The views of a scene show one set of named points, each view turned or mirrored, shifted and resized as a whole, with a little noise and some points left out.
In the rows, zero is written as 128.

Scene 1
View 1
J499: 146 147 134 121 141 104 110 127 111 100 135 133 154 151 154 148 146 113 117 126
J747: 149 127 135 123 164 90 114 131 114 108 168 132 121 153 155 131 122 82 98 141
J984: 146 104 126 135 146 80 120 134 126 158 120 116 108 150 143 159 151 114 119 144
J577: 111 107 124 148 135 116 119 123 124 145 134 121 83 147 123 154 101 90 111 149
J323: 179 141 121 132 118 113 106 133 129 115 108 137 158 156 156 157 163 139 129 135
J830: 173 116 136 125 148 87 116 140 129 116 131 142 100 154 158 145 134 111 118 145
J446: 112 115 158 105 163 106 123 121 98 146 126 141 73 152 135 161 134 128 125 152
J136: 136 136 132 148 159 141 120 147 111 99 129 159 124 159 151 135 126 113 99 164
J581: 104 113 117 150 137 69 126 129 119 146 116 88 152 138 129 164 149 86 112 112
J363: 92 107 135 151 152 77 135 143 116 124 99 115 96 138 132 165 129 94 117 130
J89: 170 156 142 109 153 113 99 135 115 70 152 165 102 160 177 142 120 118 121 147
J861: 143 112 152 102 164 68 118 123 114 120 156 128 82 148 149 144 118 88 115 133
J703: 141 134 106 175 136 133 113 149 132 97 133 140 131 155 151 138 110 91 96 155
J654: 135 89 116 146 135 74 122 128 134 182 124 95 113 146 127 162 144 96 114 138
J810: 153 103 133 134 128 86 125 123 130 142 122 114 130 147 127 148 139 96 117 125
J668: 121 129 133 149 157 134 124 141 108 113 126 147 128 155 141 140 128 108 99 157
J321: 156 144 119 123 148 74 102 127 118 109 165 110 166 151 165 144 148 87 107 119
J967: 132 121 146 150 166 120 147 154 103 103 97 149 175 153 137 129 164 112 92 143
J405: 116 124 114 165 134 127 120 137 121 133 115 123 142 150 132 154 134 105 105 146
J814: 129 122 107 165 133 99 116 139 131 127 125 112 139 147 141 154 131 91 106 137
J522: 104 108 146 131 169 75 136 137 104 132 121 118 115 143 135 152 141 93 108 131
J268: 140 180 139 109 114 135 97 113 103 76 114 145 172 153 152 167 153 146 140 113
View 2
J581: 137 163 118 132 140 118 135 110 103 110 97 145 144 147 117 110 108 134 124 134
J810: 143 138 109 132 142 114 127 111 130 107 125 136 139 136 132 130 113 131 117 141
J814: 132 145 109 123 128 107 147 119 121 105 113 140 138 157 144 115 113 132 141 141
J668: 114 137 117 96 108 109 148 117 126 124 126 127 121 145 150 139 129 139 141 150
J703: 117 128 103 105 113 97 155 120 137 106 122 133 135 160 169 120 125 132 158 152
J363: 129 151 114 100 127 101 131 114 108 99 107 147 107 134 119 114 105 153 122 140
J577: 140 142 116 105 135 106 135 110 129 100 112 154 104 159 154 141 114 157 123 156
J136: 112 126 113 91 102 103 152 124 132 123 136 119 120 145 158 137 132 134 146 153
J830: 143 114 107 113 129 96 138 125 134 109 146 115 117 137 137 126 114 124 118 151
J861: 151 116 119 99 145 94 130 104 129 119 122 119 103 144 125 122 118 130 97 169
J323: 139 125 118 133 114 122 132 149 118 109 153 110 155 131 149 126 127 117 140 133
J522: 128 149 118 102 131 106 138 104 111 122 110 132 112 135 110 123 111 139 112 145
J984: 147 142 112 129 137 109 141 126 119 110 136 132 115 143 126 135 101 132 112 136
J268: 136 121 148 107 99 135 111 153 97 119 136 99 166 128 155 115 158 125 146 150
J405: 122 152 115 118 117 117 146 123 119 110 118 143 135 152 151 133 120 141 146 137
J967: 93 147 106 105 100 115 150 110 122 135 130 117 146 117 125 133 128 125 145 129
J499: 135 125 127 112 119 116 133 126 116 125 128 109 149 140 139 116 137 119 132 152
J654: 152 156 109 143 150 113 141 115 122 104 121 150 120 154 126 136 93 138 110 133
J89: 140 92 124 86 112 93 136 135 130 120 147 94 118 142 157 117 140 119 129 173
J747: 136 118 115 103 134 96 148 102 135 130 120 113 125 155 138 120 127 118 119 169
View 3
J499: 131 131 117 143 117 136 124 107 132 120 141 123 128 147 134 134 134 127 125 120
J984: 119 120 115 115 137 130 125 120 125 126 129 129 108 133 149 124 116 132 121 117
J810: 129 122 127 123 127 131 123 119 126 128 124 131 123 137 148 116 113 130 129 116
J967: 132 129 106 152 127 155 140 107 119 149 129 117 139 125 137 145 125 139 127 117
J363: 103 112 126 129 133 140 120 106 99 127 112 135 117 137 149 132 120 136 118 105
J830: 124 113 114 116 124 145 128 113 134 117 132 127 111 138 141 123 137 136 132 125
J654: 119 122 123 112 139 118 125 123 116 131 126 130 110 135 157 115 101 129 122 110
J668: 112 127 107 137 118 140 140 96 113 140 133 120 122 142 138 129 133 138 132 123
J323: 129 128 114 143 124 142 124 124 147 125 147 121 127 137 131 120 126 129 112 138
J321: 147 125 119 133 120 126 125 107 127 107 154 117 130 148 143 134 127 120 130 106
J405: 110 126 116 141 124 132 135 106 108 141 136 119 126 141 142 117 114 133 119 122
J522: 118 122 119 126 133 134 125 106 108 129 116 132 116 136 150 144 123 134 128 100
J581: 124 124 130 136 136 122 118 115 105 126 129 128 129 139 153 129 101 124 114 99
J446: 100 132 110 117 129 128 124 105 126 135 109 139 95 144 143 140 139 138 129 119
J89: 122 119 108 128 107 148 129 96 140 108 142 124 112 153 127 132 163 135 137 133
J703: 114 112 114 137 111 145 144 96 107 130 148 112 130 145 138 109 129 137 131 128
J747: 134 119 114 118 115 133 134 97 119 116 138 121 118 148 145 132 138 132 146 109
View 4
J136: 141 103 111 152 97 171 137 138 119 128 116 134 97 118 118 130 127 152 136 135
J654: 130 154 87 124 141 102 140 142 137 86 146 97 162 114 115 85 105 146 148 154
J747: 147 105 93 129 93 131 132 138 143 103 143 154 123 122 130 114 136 121 163 118
J577: 136 157 106 147 117 152 120 142 112 98 164 109 136 117 142 105 100 140 148 139
J89: 141 96 116 153 64 143 154 146 149 136 127 143 116 121 143 169 149 116 140 115
J321: 152 103 97 105 111 110 143 138 172 77 122 158 131 117 115 117 151 121 127 113
J363: 139 148 110 107 107 131 147 113 119 80 147 78 112 122 137 109 98 152 157 141
J268: 139 115 144 122 81 143 162 124 164 104 113 141 106 125 118 168 152 136 40 149
J581: 143 146 101 88 134 111 140 118 145 55 137 106 129 118 115 89 112 150 124 141
J814: 141 132 104 118 136 137 135 139 135 86 124 115 125 100 121 106 118 151 128 120
J967: 133 89 105 106 103 143 153 106 123 119 105 131 77 119 91 100 125 171 122 156
J499: 141 109 113 118 95 129 150 129 155 100 124 142 116 121 118 132 142 133 107 135
J830: 127 113 98 139 96 114 156 143 143 131 133 117 135 110 131 131 128 131 153 131
J984: 130 136 93 131 119 106 154 140 141 103 134 98 150 120 114 109 115 144 148 156
J405: 140 135 111 130 132 155 132 136 123 92 122 116 116 110 112 105 113 161 114 142
J522: 144 130 99 108 97 122 146 111 129 81 146 106 116 138 121 100 110 145 163 152
J446: 138 142 109 154 73 135 150 128 124 110 160 101 135 156 129 130 109 136 155 180
J703: 141 115 109 140 127 170 126 148 121 114 114 133 105 90 129 121 124 150 131 103
J668: 143 115 110 142 102 165 134 131 118 112 125 130 102 123 117 117 120 153 134 143
J861: 139 124 95 129 76 110 143 131 141 105 167 126 139 133 147 121 123 112 177 134

Which points are out of place in each view (at most two, in the order of its rows)? Write none if all are in place.
view 1 | none
view 2 | none
view 3 | J654
view 4 | J268
